Points on a hilly landscape, in no order, each with its height.
A ball rolls from a point to the lowest of its 2 nearest points, and stops where none of them is lower. Distance is the straight distance between rows; heights are no part of it.
kelo: [119 125 140  84 114 129 112 145  98 132  94  91 166  89 104 117 122 105
 188 118 101]  height 251
Pono: [ 51 155  93 116 172 147 127  67 154 214 111 151  96 143 152 140 193 153
  65 105 142]  height 818
Kub: [ 87 150  65 112 134 133  92 121  92 134 148 151 171 104 117  90 176 162
 150 151  73]  height 334
Pesus: [152 116 170 207 136 121 137 102 105 116 194 114 161 108  96 100 117  94
 106 132 153]  height 423
memi: [ 93 115 114 103 136 133 101 135  97 157 117 109 130  99 121 128 141 136
 163 102  81]  height 176
zim: [122 165 101 101 115 114 134 126 115 172 125 114  83 172 129 194 163 158
  87 133 153]  height 200
telem: [135 128 171 154 152 138 109 123  87  86 115 138 103 150 140 176  63 170
 106 137 168]  height 676
ros: [ 92 153 124 150  96 129 143 126 152  90 145 139 151 114 123  86 174 176
 109 144 132]  height 455
fomuv: [198 164 151 129 101 162 181 145 177  81 141 112 113 192 136 131 106 132
 145 128 117]  height 384
Rud: [122  94 159 152 129 136 116 126 110 119 124 106 155  78  96 118  88  64
 164 158 145]  height 333
Kadem: [133 137  93  95 185 115  96 142 125 182 141 188 112 124 140  93 152 144
  83 121  83]  height 787
dob: [ 81  66 164 136 118  89 163 127 168 134 127 124 147  90 133 115 151 115
  93 102 134]  height 486
fufu: [132 149 111 126 119 145 151 117 109 155  93  98  66 210 167 205  92 157
 147 106 136]  height 781
guz: [187 124 114  58 175 133 143 176 157 151 117 130  91 170 163 133 157  93
 109  97 102]  height 848
Mev: [117 129  54 107 125 112 121 114 108 158 155 160 152 101 123 130 189 126
 136 150  97]  height 296
Zon: [150 198 166 134  98  87 107 145 111 130 130 165 149 132 121 102 136 151
 121 158 116]  height 752
Neka: [127 114 131 143 116 152 168 126 121 111 120  88  86 183 127 197 122 141
 108 143 183]  height 772
meni: [117  59  76 126 175  91 171 133  85 159 132  80 107 114 149 133 183  73
 115 100 179]  height 259
pir: [191 124 116 103 115 116 178 149 170 129 165 133 184 119 148  89 161 106
 153  84 134]  height 303
fugi: [138 117  88 147 141 123 124 112 119 131 195 152 141 124 131 109 141 150
 110 141  87]  height 351
sito: [158 103 119 195 110 145 159  73 100 125 177  78 136 133 116  96  95  88
 141 118 125]  height 363
gugav: [ 84 143  49 111 155 178 140  95 180 123 122 157 107 167 146 110 179 142
 102 136 103]  height 834
getum: [ 86  73  98 133 106  79 182 100 155 179 134 112 116 119 151 145 182 113
 104  88 135]  height 338
kup: [ 88 154  71  98 184 136  94 108 135 176 125 161  93 112 162 112 154 146
  89 120  99]  height 801
nad: [152 100 134 215 142 115 132  93  62 127 184  91 136 124  98  94 104 118
 135 104 127]  height 388
dul: [139 127  97 100 116 156 180 118 131 132 118 102  84 201 159 204 138 136
 132 126 149]  height 778
goviv: [171 131  87 110 160  96 135 129 121 200 169 152 109 146 143 123 151  99
 132  96 113]  height 309
tibim: [156 181 174 143 105 139 149 138 120 113 111 129  92 186 119 187  92 156
 121 126 179]  height 761
nom: [ 61 148  57 111 161 172 142  74 176 172 110 151 102 163 144 118 180 156
  59 150 146]  height 826
bago: [ 89  85 190 162 138  80 137 131 133 146 141 103 121 102 125 132 143 108
 112  95 149]  height 442
doli: [147 165 134  95 148 104 106 127 141 190 120 146 109 147 129 107 150 128
 156  64  70]  height 250
Bape: [134 110 139  68 156 138 152 186 189 128  99 114 103 133 157 130 145 109
 130 106 110]  height 853
duv: [ 95 195 109  94 135 145  70 129 118 105 102 122 116 106 109  80 186 179
 128 138 120]  height 600
maduv: [156 132 138 175  76 153 135  99 130 123 119 114 115 133 144 123  58 113
 152 123 116]  height 319
fadob: [160 113 114 174  95  68 184  97 126 172 139  89 115 150 156 157 119  84
 151 114 183]  height 367
nufa: [130 106 113 156 127 154 127 116 122 108 175 116 140  96 143  98 104 128
 142 126  73]  height 376
Rol: [130 132 174 154 138 143 129 143  97 105 144 145 110 159 107 197  85 134
  91 164 186]  height 701
pid: [145 157 103 156 113 189 108  90 115 109 114  87  73 134 143 149  73 148
 167 140 129]  height 642
Teb: [124 197 104  92 119 159 105 123 115 103  99 110  98 126 131 133 161 164
 147 145 124]  height 620
babil: [ 84  83 165 145 102  94 132 151 164  87 132 131 167  83 126 107 149 131
 109 150 134]  height 536
zagan: [115 130 166 144 106 182 143 134 168  65  82 147 137 156  80 136  41 119
 136 195 197]  height 551
bon: [112  96 164 161 126 118  97 117  80 127 136  96 165 111  67 100 132 129
 125  76 126]  height 297
runi: [142 170 175 108 126 100 136 167 142 113 130 155 159 123 112 129 134 115
 120 171 140]  height 737
nulu: [157 159 146  98 131 101 145 141 107 168 150 124 106 172 117 173 183 140
  92 150 177]  height 227
vazo: [182 128 161 100 148  79 128 169 123 136 158 162 163 100 132 145 119  94
 124 150 162]  height 723
bulut: [125 120 156 170 122 141  99 132 115 118 116 170 118 107 105 147  36 109
 127 179 175]  height 602
veman: [161 113  99  96 151 130 121 128 120 157 107 117 127 140 124  88 139 107
 174  60  63]  height 209
Mano: [137 142 162 112 122 122 120 177 153 103  82 161 113 134 147 147  74 147
 136 132 114]  height 406
fuga: [131 126 132 141  78 188 162 129 129  89  95 150 135 163 109 120  45 136
 146 179 166]  height 470
sosu: [107 134 140 137 117 144  70 126 114  90  94 140 108  59 144 129  62 143
 152 133 121]  height 488
fiv: [117 117 144 149 153 123  84 119  65 142 139 106 101 112 110 169  96  95
 128 184 153]  height 432
rapo: [150 142 147 116 138 148  93 160 143  83 115 132 107 121 159 120  87 138
 146 141  87]  height 359
Sunu: [130 146 110  84 127 109 107 171 130 106 125 153 176 111 135  64 162 145
 151 171  73]  height 556
vave: [156 125 132 160 112 176 129 104 104  90 125 123  96 162 132 148  50 153
 133 141 167]  height 654
Nat: [ 84 128  89 134 120 141  74 122  90  95 128 115 169  85 116  89 140 169
 151 142  84]  height 375
gil: [142 127 125 138 146 108 129 108  78 143 136  86  87 131 138 165 103  90
 148 158 148]  height 395
muvok: [ 96 132 124 140 130 136  89 119  84 134 130 103  91 114 128 191 149 141
 110 174 168]  height 480
fiz: [ 92  94 100  94 176 136 100 123  86 177 110  91 123 108 110 125 179 115
 122 108  89]  height 90
foroz: [188 177 163 118  94 150 181 121 145 120 131  97 129 156 113 122 117  89
 155 140 143]  height 368
Lon: [ 72 115  75 141 115 134 113 108 146  98 136 136 155  98 125  76 149 187
 109 129  89]  height 421
defus: [166 116 135 194  81 131 174  73 121 165 156 109 128 126 139 108  71  83
 161 131 146]  height 344
teze: [105 133 122 149 101 160 137 116 110  86 123 121 102 158 120 186 129 190
 107 147 204]  height 783
palok: [ 70 116  82 117 119 106 135 110 149 184 119 140 148 106 136 118 170 152
 123  99  89]  height 289
bab: [109  87 117 144 144 148  79 122  88 138 118 105 171 119  91  96 138 138
 128  57  89]  height 228
varob: [140 126 198 118 107  83 118 168 173 139  95 158 105 117 159 150  93 142
 117 106 112]  height 452
votaf: [115  85 120 170  97  66 185  91 155 166 120 101 109 143 156 148 137  94
 131  74 141]  height 355
tesug: [189 152 142 101 129 148 155 124 128 117 134  76 142 139 105 106 115  49
 173 139 162]  height 347
komik: [ 79  88 109 121 125 103  95 130 126 168 113 149 149  80 133 112 143 138
 141  85  78]  height 240
gude: [138 186  95 130  97 182 108  80 132  81 120  90  95 130 128 136 131 174
 153 129 123]  height 632
non: [156 147 157 168  81 104 136 108 140 157 129 125  91 149 168 149  78 128
 149  85 120]  height 295
muko: [160 117 164  84 144  94 139 188 134 126 109 163 149 139 146 184 112 109
 117 147 163]  height 712
zef: [137 118 161 174 148 172 110 127 131  52 169 102 153 110  92  84 105 105
 137 153 132]  height 451
bibid: [103 160  89  91 122 126 136 127 115 170 143 120 107 142 107 157 211 149
 116 139 133]  height 232
nevo: [152 150 180 132 139 157 146 141 103  75 128 166 123 205  84 155  67 150
  92 172 194]  height 731
rir: [192  95 126 110 143 125 182 141 150 130 142 106 185 110 120  76 155  92
 178  42 138]  height 312
lepi: [ 85 114 120 106 103  95 179 122 161 183 120 144 139 128 130 135 176 134
  96 102 132]  height 318
Papuz: [ 87 142 153 115  84  84 119 144 151 155 101 146 117 110 152 149 112 153
 128  95 102]  height 485
vurop: [ 81 104 183 175 137 100 101 123 150 112 121 124  98  97 118 162 121 146
  85 103 161]  height 360
bal: [154 162  91 111 176 102  99 123 111 216 125 159  95 157 137 117 159 101
 138  84  82]  height 284
Zupa: [ 96  32  84 115 174 112 125 130  91 176 126 100 128 117 127 129 175  96
 130  88 127]  height 194
vufov: [126 149  89 106 109 116 112 161 147  99 128 165 155 148 156 104 147 158
 112 179 103]  height 532
Dib: [158 171 117 112 102  96 111 141 107 168 151 174 151 108 122 113 149 133
 136 147  91]  height 763
led: [137 170  70 100 141 176 136 108 196 115 126 162  90 189 169 109 167 139
 121 113  87]  height 840
fif: [122 137 153 153 120 139 117 139 150  42 142 141 153 115 120  90 110 145
 118 171 121]  height 450
zas: [ 84 148  87  87 186 149 122  79 139 224 120 171 120 147 140 120 178 110
  95 113 100]  height 811
fer: [ 93 107 151 154 133 115 100 147 160  69 125 160 132  89 155 116  94 164
 109 148 128]  height 369
Givom: [104 101 143  92  86 133 125 142 106 137 103  88 183 107  90 111 175 120
 170  86 134]  height 313
geb: [173 131 116 113  99 173 174 144 139  92 123 141 142 170 120 126  82 121
 144 176 142]  height 427
Fop: [130 147 162 148 105 134  84 129 125  83  86 159 125  98 129 123  48 147
 141 166 151]  height 545
vizu: [181 119  89 115 146 102 126 146 124 153 177 166 131 125 149 143 147 111
 116 140 107]  height 327
zake: [111 142  59  85 142 128 141  96 135 194 154 152 119 142 107 134 217 121
 137 136 113]  height 262
sati: [130  76  94 117 145 155 112 116 113 145 111  88 150 140 118  88 161 118
 139  39  81]  height 161
govu: [157 141 141 146 107 100 145 117 149 160 142 130 115 129 155 122 124 128
 134  70  79]  height 279
mep: [139  84 165  84 127 110 124 166 132 113  87 135 130 128 122 198  95  92
 134 169 165]  height 689
nitap: [138 111 141 172 153 172 112  96 110  74 148  86 126  96 135  93 101 128
 144 118 103]  height 404
vin: [ 74 100 185 142 137 102 131 146 187  84 110 136 148  86 104 162 128 113
 128 155 163]  height 604
der: [156 133 118 138  94 112 173 110 154 140 174 134 167 114 125 107 145 121
 146  86 101]  height 294
Kago: [108  94 176 105 129 103 136 158 154 109  97 127 125  86 120 177 122  83
 149 138 160]  height 655
kuz: [117 143 104 141  98 128  91 137 140  62 133 132 166 116 160  68 130 174
 140 177 102]  height 500
lofu: [111  96 156 157 116 140  95 122  87 114 129 121 191  88  71  81 111 107
 149 123 130]  height 179
Pes: [126 159 120  87 136 127  88 160 115 103 113 128 166 115 110  63 174 157
 135 120 100]  height 575
Nunip: [194 122 153  85 136 142 163 132 130 109 145  91 166 120 105  79 133  68
 184  89 151]  height 326
Gomep: [171  80 163 153 155 122 137 136 135  98 151 104 155 101 113 118 102  75
 140 122 136]  height 414
liga: [ 71 141 116 126 109 107 146 133 172 118 110 156 129 125 146 109 158 194
  62 137 143]  height 487
Rok: [197 127 158 124 135 143 173 167 151  95 153 138 136 163 135 115  85 111
 119 142 137]  height 402
zov: [ 90 115 114 142 129 158  66 118 109  96 107  97 117  65 138 115 107 159
 154 124  90]  height 430
vopu: [179 158 179 138 121 140 177 149 126 114 120 123 128 198  97 167  95 124
 109 158 185]  height 753
Zof: [ 88 110 193 154 155  96  78 144 136  80 123 146 127  68 127 136 120 140
  85 124 143]  height 197
zomus: [112 101 170 193 143 112 107 116 105 109 169 132 154  79  89 131 109 111
  94 147 165]  height 481
moru: [ 95 157 119  93 129 134 137 145 153 140  89 171 117 164 146 141 158 201
  47 140 163]  height 513
Govo: [154 128 100 167 125 102 171 101  84 163 126  82  85 166 161 173 123  78
 161 130 149]  height 377
vedek: [104  93 169 163 115 145 128 113 159  98 101 144 149 126  81 165  50 106
 132 185 174]  height 641
vor: [164 146  92  96 158 160 143 157 152 111 130 139  93 189 150 135 146 129
 122 122  86]  height 844
pemus: [146 150 132 100 112 136  99 144 108 135 112 122 132 110 145 136 105 118
 173 153  93]  height 314
fep: [140 162 119  93 156 102  87 164 101 163 153 154 133 123 131 118 151 143
  92 145  87]  height 774

Where does a ball stop that starts at each point below?
vor | Zof
gil | fiz
Kadem | Zof
vedek | govu
nitap | sati
bulut | zim
Pesus | govu
vopu | Zof
tibim | Zof
liga | zim
